Each row is a point on a landscape with many valleys, with its height.
From any point a ball takes the steepest step (drop divided by distance) to one of its 2 nearest points. It stops when none of these is lower. Distance is the straight distance between rows; heights are no part of it.
J554: [ 10  40  -8  -3  -2   1  17 -33 -19  16  38   7 -12   8 -12  73  18 -42
  18 -23  16   0]  h=82.3
J57: [ 14  -9  43  33  17 -21 -31  35  26 -48  -5  46 -17 -62 -19  -3   8   3
 -16  13 -25   0]  h=77.6
J843: [ 11 -44  -9  20 -61  21   7  36 -24   3 -22  31 -28  27 -31   7   5 -28
  29 -26 -31   9]  h=86.7
J479: [  7  17 -29 -22  27  16  17  -3 -26  13   4 -37 -20  32  40   0 -34  39
 -22 -19  25 -24]  h=35.3
J203: [-30  50  21  26  37  18  -8 -12  -4 -30  -6 -14 -19  -8 -35  -5   8  28
 -10  40 -24  10]  h=77.1
J863: [-43   7  15 -54 -21  -6  28  12  19 -29  -2  22 -21  51   3 -25  -8  28
  18  25  -7 -30]  h=77.8
J980: [-33  47 -20 -46  21 -32  -4 -23  18  12 -20 -15   9 -38  -4 -31   9  50
  -9   9 -12 -19]  h=33.2
J922: [ 12  34 -22  -3  -3  10  29  14  23  33  -1   6 -12  11   7  12  -7 -41
  -2  18   9  13]  h=69.5
J249: [ 17 -70  52  50  10 -11 -38  18  10  -7  14  17   7 -33  43 -33  23   9
  11   3   6 -30]  h=45.3
J225: [  8   2  16  59   8 -17 -25  13 -34 -28  23  28  42 -15 -19  27 -38  -2
  12  19  -9   7]  h=62.7
J78: [ -2  22  48 -82  -2 -39  36  -1  25  35 -22  -2  17   7  -8 -12  11 -14
  37  21  14  -8]  h=78.2
J568: [-38  32  36   9   7  -1   7 -12   8 -34   9 -13  14  14 -12  -7  32  30
 -10  63 -45  14]  h=83.4
J844: [ 19 -40  -4 -16  29  68 -14   4 -16 -14  15 -27 -32  26  41  -7 -19   5
   8  24  19 -27]  h=8.0
J539: [ 10  -3   0 -29 -16  34  18   4 -23  17  28  38   9 -12  38  28 -24 -26
   3 -44  21   7]  h=34.0
J242: [ 14  58  13 -24  -6  15  25 -13  17   6  10  -7 -14  15 -12  53  -9 -34
  -1   3  -8  -6]  h=76.2
J326: [ 29 -57  10 -18 -47  23  11  37 -11   3  -3  27   6 -12  -5  27   1 -11
   6  -2 -51  18]  h=83.2
J102: [  3   6  51 -83  24 -27  24  -4  42   4 -22  -7   5  -8 -42  -6 -12 -10
  -3  32  -3   0]  h=70.8
J245: [ -1  14  -9   7  -4  18   0  24  33   6 -18  18 -18 -24 -12 -23 -15 -56
  -6   7  -3  27]  h=75.3
J68: [-14 -20  -9   3 -40   1  12 -23 -45   3  28 -13  -6  24 -10  12  12 -16
  51 -48  10   3]  h=81.8
J772: [-28   5  -3 -58   4  16   1 -18  -6  10 -32 -21 -21   6  18 -11 -32  -6
  50 -29 -12 -23]  h=24.0
J887: [ -4  33 -31  23   4  24   4 -15 -37 -13   3 -29  -5 -19  -4  39 -14 -16
  -3   8 -13  35]  h=68.1
J167: [ 42  -1 -18 -16  12   2  -6  -5  37  46  -9 -13 -26 -22  40 -10 -13 -26
 -50 -27  15 -46]  h=17.6
J82: [-25  17 -55  28 -33  -4  14 -24  13  51 -13 -21  -1  24 -26 -28  14 -27
  11  -6  16  23]  h=37.6
J893: [  3  31  -7 -66  -2 -29  11 -17  13  68 -13 -22  23 -52   5 -35   8  11
 -12  10  -2  -5]  h=17.0
J660: [ 17 -27  18  32   2 -36 -28  15 -25 -45  -6  14  23 -35 -28 -13  27  31
   7  33  10  18]  h=65.8
J936: [  3  -5  16  17  19  24  -6   6   2 -38  -4   9  33 -10  -9   5 -17  -7
 -14  12   7  18]  h=69.2
J367: [ -6   8 -18 -45  -6  33  27 -23  -6  48 -31 -21  -9  14 -16 -11 -31 -35
  34 -32   4  -9]  h=35.4
J997: [  1 -35  11  36 -27   3   6   5  16  33  -7 -16  -7  33  -9 -56  13   9
  -6   4  17   9]  h=62.8
J560: [-10  -1  25 -13  11 -22   2 -21  20 -13  -6   0   9  -2   6 -11  17   1
  25 -25  20 -28]  h=63.3
J841: [ 35 -21 -26  11  -1  21  -4  14   3  24   2   0 -33 -43  23  -7  -4 -26
 -40 -58   6  -7]  h=2.9
J523: [  3 -41 -13 -19   9  33 -22  23   5  26 -22   3  62  17  21 -10  -5  -3
 -15  41 -11  25]  h=76.3
J456: [-11   8  -1  19 -10  22 -13   6 -37 -21 -27 -11   2 -21 -10  47   2  15
  20  33 -53  20]  h=61.5
J953: [ 21 -10 -22  30 -35  -4  -7  24 -21 -25  20  14 -14  -8  -3  31  -3   4
  -1 -31   2  14]  h=43.4
J208: [ -6  32  41 -13  15 -23  13  -8  38  16 -12 -16 -33 -22  -4   4  -2  10
  19 -21 -15 -48]  h=54.3
J186: [-31  35 -54  27  -7 -34 -13   6 -10 -46  -9  29  11  -2  -9  40  15  10
   5  -3 -13   4]  h=36.6
J608: [-11 -48  -8  22 -31  23 -21  -7 -22   3  -6 -25 -21  -2  -6 -51   9  12
  -5  -6  -4  -1]  h=68.2
J274: [-15  -8   3 -24  11  -1   8  11  25  35 -14   4  28  17  28 -40   5   3
 -17  36   7   4]  h=70.9
J704: [-36  32  -8 -30   9 -12  -6   9  28  11 -38   1  12 -23   8  -8  30  44
 -13  33 -52 -11]  h=45.0
J146: [-38  26 -17  23   5 -49 -18 -35 -24 -58  28   4  25  -6   4  45   5  17
  18 -11  -7   4]  h=23.6
J538: [ 25 -15  -8   6  -6  13  -9  -5 -26  13  37  -2  15  26   6   1  23  11
 -34  -1  29  24]  h=45.2
J910: [-43  33 -15 -14  11 -32  34   3  28  -8 -15  13   0  48  -5  -7 -11   1
  49   6  44 -13]  h=60.0
J635: [-11  38  16 -17   7 -61  13 -31  34 -13   6 -12  39  23 -50  -7   3  13
 -23 -28 -21   0]  h=35.2
J54: [ -2  -8  -6   1   9 -17 -10 -10  45  36 -21  -1 -32 -17  21 -54 -25 -23
  -7 -37  24 -53]  h=30.3
J991: [ 22 -39 -24   3 -21   8   0   1 -25   7  22  -6  18 -19 -10 -23   7  25
 -62  20  -2  55]  h=52.6
J361: [  1 -12  -3  -9  18 -15  12  15  41 -36 -35  11   6  34   2  11   8  -2
   0 -24   5 -21]  h=70.1
J834: [-13  11 -32  39   8 -18  -9  50  16 -53 -29  57  -1 -25   3  26 -13  16
  -5 -21 -16  10]  h=47.4
J868: [ 20 -62  10 -12 -28  16  -7  34   6   7   3  13  44  10   4  -7   1   8
  -1  22 -27   1]  h=80.1
J924: [ 13  15  45 -40  43 -10  15   2  49   0 -26   2 -18  -1 -11 -12 -48 -10
  11   1   1 -26]  h=63.1
J823: [ 11 -27 -15   7  -2  30   1  23  -6  52   1   1 -33  28  12  -1  19 -31
   7  25  26  -3]  h=61.7
J519: [ 29  -9  22  76  21 -32 -35  26  -8 -50 -11  21 -17 -50 -30  27   2  14
  -6  18   0  10]  h=72.3
J101: [ 14 -44  29 -34   6 -10  14   1  12  22  19  -5  -9  41  35 -33   6   9
 -26  12  30 -13]  h=77.3
J169: [ 17 -40  51  57 -20  -7 -14  32  -8   0  28  32   9 -31   6 -10  16 -12
  15  32  23  -5]  h=52.8
J592: [  2   4 -59  21 -19  -4  -5   3  14  26  -1   3  10 -35  13  -6   9 -12
 -29 -47 -11  13]  h=16.1
J113: [  8  -8 -18  40  -9   4  11   7  -3  34  26   9  -5  23  26 -12  34   1
  -5  13  40 -11]  h=54.0
J121: [  0 -28   1  16 -21   6   2 -17 -50 -40  25 -15  29  42 -23  26 -12  -7
  21 -21  12  40]  h=77.4
J379: [-35  15 -10   0  -4 -48  -4 -41   5 -25   0 -27  52  20 -54   1 -16 -22
  -1 -24 -15  19]  h=23.1
J474: [ 47 -61  34  -6  13  -5   8  -3  16   2  11 -13 -44  35   1 -29  22  -5
 -11  -1  26 -27]  h=82.5
J942: [ 14 -76  19   1   0  11 -28   8 -27 -19  14   9   6  -8  35 -43  25  23
  13  31  25 -18]  h=36.4
J181: [ 14 -29  -7 -10  22  38  -6  24 -12  -5  19  26  20  15  61  38  -7 -17
  13 -11  27 -15]  h=23.5
J630: [ -8  17   9  11  -8 -26  14 -20  32  47  14 -20 -19 -41  11 -42  14   1
 -26 -20  12 -21]  h=42.0
J778: [  1  -1  12  21  16  13   7   5  34 -35 -27   7   4  31 -24 -10 -26   5
 -26 -16 -14  13]  h=74.0
J824: [-51  42 -49  11 -14 -24  21 -13  22  25   1 -15  -1  33  -9 -26   5  10
  26  15  32  -2]  h=48.7
J83: [-11  71  23  -4  31 -32   3 -42  23 -26  10 -16  33  -1 -36  18 -46   0
 -26 -14 -19  -3]  h=46.6
J405: [  1 -15 -12   4 -19 -11 -20  25 -14 -11  -1   6  11  -5 -19 -16  22  17
 -32  56  -5  37]  h=58.7
J752: [-24   4  10 -22   3  11 -12  -7 -20 -25 -33  -5  21 -19   0  18  20  40
  19  24 -54 -12]  h=54.7
J301: [-23   7  11   8 -16 -30 -24 -32 -10 -47  36  -3  54 -16 -34  11  10  11
  -1   6 -11  18]  h=6.6
J488: [-15   6 -11  50 -19  15 -10 -24 -68 -12  27 -20   2  17 -11  50 -25 -13
  23 -11  -8  37]  h=73.3
J13: [-23 -10   5 -15  -2 -11  25  14  33  -3 -10   1 -40  71  -5 -38   3  16
  18  28  38 -17]  h=70.4
J257: [  4 -53  19 -15  31  37 -13  30  -8 -36   5  14 -25  29  36 -10  -3  23
  -2  42  10  -8]  h=23.7
J837: [ 11  48   6  -7   8  -6   8 -14   8  63   9 -20   8 -41  25 -23  -5  15
  -5  11  20  -6]  h=31.0
J494: [-23  55  28  12  23  16  -7 -18   2 -48   2  -6 -21 -18 -11  34 -15  11
   0 -14 -53  13]  h=70.5
J651: [ 31 -29 -13 -17  32  55 -18   6 -48  12  10  -1 -21   9  53  28  -7   8
   8 -13  14 -18]  h=22.8
J237: [  4   5 -13 -54 -31  39  15 -25 -25  36 -14 -20 -14   6 -24  10  18 -40
  22  -4 -17  22]  h=44.9
J374: [ 28  11 -43 -14  35  11  -8 -10 -11   2  -4 -46 -15  24  -4   4 -10  11
 -57 -24  18  12]  h=40.9
J757: [-22  32 -19 -28 -13   6  -1 -29 -36   1 -13 -32 -23  -7  23  -1 -32  20
  22 -21  27 -22]  h=18.8
J535: [  2 -10  47  14  -1 -14 -16   5  16   4  27  38  -6 -26  20 -16  32 -30
  14  36  46   8]  h=59.8
J435: [-23  14 -41  35 -26   4   1   8   7  26  11   6  25   2 -10 -21   2  -5
 -15  -1 -27  20]  h=26.4
J730: [  6  18  -6  16 -10 -12  12 -42 -39  21  39   1  25   2 -18  37  35 -19
  34 -48   6   8]  h=86.0
J161: [ 46  16 -12 -24  19  -1   9  -5  30  26   6 -33 -28 -10  -3  -4   9  -7
 -68 -15  -5  -4]  h=29.9
J763: [ -4  46  44  31  10  12   0 -26  22 -17 -16   9 -19 -25 -11  26   1  -2
  27 -24 -38 -27]  h=63.7
J389: [ 45 -52 -20  11  -5  20 -10  22 -47   5   4   0 -25   7  23  34  22  11
  -6 -36   1   2]  h=34.1
J858: [ 14   5 -34  42   0   4 -17  50 -35 -30  -8  54  20 -30   7  44 -51   1
   3   4 -15  24]  h=55.5

For each start below, name the point where the ball stops.
J936 => J301
J68 => J893
J863 => J841
J535 => J844
J13 => J841

Call two points neighbours if one is among the 2 nearest of the other. Go from one point of each pair to the other, from neighbour to neighbour, staying as low as possible. Name the highest point that can't be avoided.
J757 and J893 => J630
J274 and J844 => J474
J841 and J757 => J374
